Points on a hilly landscape, in no order, each with its height.
From any point a climber steps to the highest of the 2 points nearest to it. It stops when none of these is higher. Distance is the straight distance between rows; heights are no part of it.
<458> (h 14.0): [130  85 115 128 158 108 116 128 170 111  78  97 175  86 168 155 150 104
 105 112 100  86 131]
<552> (h 17.8): [ 98 146 117  75 126  96 154 142 103 168 194  81 120 145  77  97 138 159
  82 133 118 167 167]
<176> (h 67.6): [129 142 143 180 139 157 153  96 125  69  90 117 138 118 143 156 178  67
 156 105 105 110 153]
<520> (h 8.2): [158 132 133 114 102 139 108 133 158 122 195  34 146 162 121  93 126 150
 104  99 107 160 207]
<202> (h 45.5): [140 149 108 121 138  93 170  95 106 113 164 146 187 142  78 147 114 146
 120 139 176 122 117]
<41> (h 63.5): [103 192  96 141  88 129 155 100  96 114 140 149 156 109  87 160 125 104
 135 132 136 114 136]
<426> (h 19.3): [112 114 105 135 141 136 131 116 152  73  71 120 188  99 135 183 131  73
  97  81 119  86 111]
<443> (h 3.7): [132 114 104 113 136 106 139 137 140 139 206  65  63 123 127  69 156 169
  91 149 128 137 142]
<536> (h 65.2): [119 142 176 165 130 164 113 116  76 130 102 155 127 163 149 118 129 124
 201 142 150 164 125]
<219> (h 53.0): [111 184 125 187 125 174 120 181  94 148 112 149  98 104  89 105 170 103
 183 135  66 119 113]
<516> (h 86.7): [118 151  88 130 105 130 130 109 126 102 117 152 203 115 112 185 116 111
 131 125 133 100 126]
<437> (h 41.6): [117 103 151  92 130 129 131 100 172  85  75 107 140 148 141 160  81  73
  78  92 161 136 147]
<796> (h 10.9): [102 121  99  79 127  86 152 148 143 170 123 154 127 114  83 148 103 148
  67 139 146 124 107]
<193> (h 51.5): [141 146 102 148 140 110 182  95  94 105 168 150 135 106 105 135 157 127
 121 138 177  95  93]
<91> (h 35.8): [120 157 154 158  74 147 117  85 151  80  76 147 136 100 126 140 140  56
 122  87  91 119 127]
<681> (h 61.0): [167  92 137 132 110 110 108 143 153 158 140 118 131 118 165 121 136 149
 139 164 133  98 139]
<868> (h 62.3): [141 102 113 119 148  82 185  91 124  91 166 116  80 141 131 124 113 166
  72 118 194 125 108]
<912> (h 4.4): [ 88 170 111  93 135 129 186 109  91 118 126 162 107 136  44 139 111 110
 105 129 169 148 123]
<617> (h 55.7): [123 213 105 147  71 137 143 140 144 153 120 111 128  87  74 118 147  94
 127 115  70 121 138]
<738> (h 23.0): [131  92 168  69 132 150 105 161 162 173  94 102 160 172 116 141  65 153
 121 111 102 171 150]
<514> (h 16.3): [160 113 122  85  82 124 100 139 182 158 135 119 143 128 149 141  84 124
  86 121 127 138 150]
<83> (h 53.4): [ 93 154 132 179 124 160 138 124  77 137 114 184  88  95 116 116 153 110
 151 146 122 120  65]
<717> (h 65.0): [122 153 125 117 101 130 138  77 128  91 101 129 180 134 137 171 106  92
 132 111 142 131 155]
<39> (h 51.1): [111 174 111 182 124 152 131 133 122  86  87  85 136  93 123 133 168  78
 167 106  63  90 173]
<655> (h 62.1): [127 198 120 161  90 152 118 150 140 149 107 112 107  86 114 105 170 104
 174 125  56 109 122]
<897> (h 62.2): [130 130 136 130 104 154  88 114 114 123 189  82 102 122 160  85 169 129
 152 141  87 149 188]
<830> (h 22.9): [139 136 120 113  75 128 132 108 147 142 140 174  99 103 111 141  97 112
  80 120 166 135  83]
<273> (h 40.5): [ 96 173 143 170 141 188  98 173  62 117  70 143 157 139 115 106 149  83
 195 104  91 123 121]
<35> (h 47.8): [136 112 109 141 117 130  93 128 139 127 100 159 168  83 158 150 134 123
 149 137 114  79  93]
<208> (h 11.1): [122 128  92 100 124  89 137 142 152 175 168 107 124  87 104 120 151 160
  92 155 108 130 144]
<265> (h 69.3): [147 112  97  87 144  74 151 133 149 122 194 104  82 162 118 118  95 192
  75 112 177 126 139]
<491> (h 69.5): [146 122 135 128 149 122 102 153 110 156 174 104 126 119 142  76 196 142
 163 163  75 134 157]
<548> (h 51.2): [ 94 194  84 163 109 137 157 118  77 115 154 142 115  91 107 131 155  99
 147 147 113  92 120]
<843> (h 2.5): [171  93 125 143 146 111 116 151 157 134 205  89  72 153 149  77 130 193
 122 162 144 127 117]
<220> (h 68.7): [144 126 153 153 143 135 130 112  89 118 158 165  96 165 156 110 134 143
 177 165 171 134  96]
<466> (h 25.6): [163  98 127 127 114 143 109 124 148 143 153 174  66 101 151 123 107 130
 112 143 161 123  90]
<602> (h 32.5): [122 125 103  71 124 113 105 147 159 156  94 129 207 105  92 150  99 134
 109 131 112 119 131]
<865> (h 14.1): [ 97 121  91  69 144  70 169 146 135 165 151 100 106 124 105 119 127 165
  61 138 139 133 138]
<322> (h 34.2): [ 88 125 148 118 144 115 140  80 163  70  77 121 112 111 131 169 117  56
  80  83 149 122 124]
<806> (h 65.5): [149  97 150 124 168 127 111 168 102 171 115 173 127 146 135 105 138 155
 164 153 164 132  90]
<839> (h 27.3): [171 117 155 164  99 155 120 105 133 125 132 179 102 105 136 144 132 111
 147 135 147 125 119]
<847> (h 72.4): [157 108 153 156 124 141 116 100 126 105 137 141 129 166 201 135 123 135
 173 150 143 136 121]
<705> (h 41.1): [129 126  77 106 112 103 107 139 158 141 126 146 166  72 107 149 131 145
 119 142 126  85 107]
<787> (h 29.6): [153 117 156 165  68 135 112  98 157 116 101 167 134  98 139 150 103  89
 111 120 128 116 126]
<14> (h 66.3): [162  99 141 148 156 120 133 130 117 112 185 156  57 186 167 108 122 171
 141 148 173 131  86]
<154> (h 52.3): [130  90 137 142 155 134  83 166 119 144  75 153 170 119 183 136 140 125
 160 134  92  95 106]
<746> (h 26.2): [ 81 135 129 150 138 134 135 105 136  57  70 118 131  97 128 166 154  43
 100  72 119  76 100]
<556> (h 13.6): [162  98 127  98 110 106 123 128 191 127 125  93 158 148 165 154 126 127
 103 121 115 130 176]
<831> (h 5.4): [141 138 110 124  98 150 114 137 147 142 224  51  92 137 116  82 140 164
 105 124 125 156 162]
<151> (h 63.3): [138 102 108 148 134 127 141 126 132 124 186 130  42 153 180 124 103 175
 102 120 183 117  95]
<436> (h 58.1): [111 130 147 167 138 161  91 149  85 133  83 209 138 112 112 119 128 114
 171 133 122 122  79]
<563> (h 62.0): [126 118 150 137 151 146  92 178  96 157  73 192 169 151 115 133 129 131
 171 131 158 134 101]
<432> (h 80.8): [108 208 124 122  81 152 148 131 117 148 108 127 157 106  37 118 114  84
 119 109  99 147 137]
<137> (h 54.9): [ 89 133 167 181 139 162 105 110 107  90  49 153 135 117 164 126 138  67
 155 114  85 123 105]
<420> (h 25.5): [127 130 111  58 132 106 119 145 150 168 138  96 186 140 100 123 106 156
 118 147 109 158 162]
<385> (h 46.3): [115  86 113 127 184 102 165 133 106 134 113 145  79 117 171 116 170 166
 116 142 144 113  65]
<206> (h 89.8): [135  79 157 151 190 107 136 109 144  81  89 120 137 154 199 159 169 118
 155 111 124 107 124]
<737> (h 60.9): [ 94 123 167 164 150 160 108 129  91 109  52 155 158 166 168 141 131 102
 181 137 126 143 123]
<566> (h 7.6): [ 98 122  94  99 144  96 196 111 117 112 114 156 112 124  85 157 126 131
  69 120 179 119 103]
<560> (h 64.9): [154  97 143 124 159 108 102 179 115 180 139 132 129 127 144  90 170 164
 169 160 117 111 124]
<866> (h 51.6): [108 136 155  83 132 140 134  99 122  90  73 134 171 165 117 168  76  79
 120  97 136 153 164]
<430> (h 18.8): [124 118 132  58 170 100 142 156 123 165 179  96 129 188  85  97  85 197
 107 143 130 175 126]
<761> (h 11.0): [166 110 140 117 114 108 115 129 166 126 166  58 141 151 165 112 162 138
 120 128  87 133 193]
<374> (h 55.4): [119 147 118 119 109 111 174  89 102 118 170 139  94 144 104 145  81 147
  89 112 200 149 126]
<339> (h 80.3): [136 116 152 155 132 146 133  82 138  77  95 127 135 141 191 161 157  96
 160 117 127 125 131]
<950> (h 19.5): [149 129 136  94  85 132 117 113 153 149 118 158 160 122 110 151  68 110
  86 112 150 150 118]
<896> (h 50.9): [107 190 145 132  70 153 129  98 150 103  76 115 153 106  73 118 116  60
 117  99  86 148 154]
<332> (h 47.3): [ 78 140 148 173 177 180 100 156  83  79  42 146 142 129 128 126 150  66
 172  85  80 131 119]
<434> (h 40.9): [137 120 126  77 160  94 156 120 110 145 147 147 157 150  71 132  88 177
 118 135 179 145 118]
<464> (h 1.4): [171  68 176 158 157 129  98 163 140 147 122 123 127 176 181 112 118 164
 162 142 129 143 150]
<416> (h 43.6): [120  77 114 116 168  97 156 145 125 137 146  98  40 131 187  88 154 178
  91 134 133 127 105]
<584> (h 47.9): [132 176 132 177 146 166 149 158  68 132 143 151 107 135  97 103 186 107
 193 142 111 115 119]
<5> (h 56.7): [147  90 144 130 130 120  94 151 159 154 102 105 142 115 189 127 160 130
 145 139  82 112 145]
<99> (h 44.5): [107 171 114 180 109 163 115 123  89 103 114 143 139  96 129 130 152  84
 180 140  95  87 136]
<245> (h 20.1): [146 118 139  65 118 144 114 148 148 158 144 128 146 188 115 149  53 163
 120 112 156 166 140]
<778> (h 39.5): [127 106 125 132 122 136  85 155 138 179 167 106  59  94 160  79 128 166
 126 153 109 140 132]
<482> (h 52.5): [119 165 119 142  86 116 156  77 104 116 171 147 113 129 120 154  97 122
 130 140 169 141 151]
<249> (h 49.6): [107 121 119 157 158 142 158 124  97 130 122 189  85 118 140 142 168 138
 137 150 143 126  54]
<578> (h 57.0): [159 101 112 139 143  89 156 103 136 127 172 139 113 113 127 127 139 170
 117 160 171 115 103]
<85> (h 1.9): [174  85 147 157 149 139  87 166 150 148 181  91  97 165 173  82 127 185
 151 150 111 148 152]
<121> (h 21.4): [120 133 148  64 140 124 122 150 113 173 168  72 159 167  82  94 109 178
 132 133 100 184 165]
<427> (h 67.4): [157 113 122 126 111 111 125  89 161 107 152 128 155 145 133 163  72 158
 122 124 164 150 171]
<264> (h 41.5): [110  95 133 114 173 117 113 177 103 181 145 113  42 137 161  73 139 184
 126 145 133 153 115]
<106> (h 76.9): [154 113 104 102 113  91 113 127 160 140 189 109 108 136 138 127  85 181
 111 132 160 124 163]
<196> (h 26.5): [131 101 154  77 141 137 120 138 148 154  76 133 198 150  88 151  83 138
 131 132 129 146 135]
<792> (h 28.8): [ 91 185 117 146 113 151 140 121 147  88  63  69 162  89  79 126 138  62
 112  73  65 131 147]

Call two points neighbours if one is among the 2 nearest of the other. Go from one point of each pair to the other, from neighbour to neighbour, staying as high as possible. Name the lowest point that can't be avoided.
<432>, <655> | <617>
<106>, <516> | <482>
<806>, <491> | <560>

Where does a climber stop that starts at each point below?
<332> | <206>
<950> | <432>
<85> | <432>
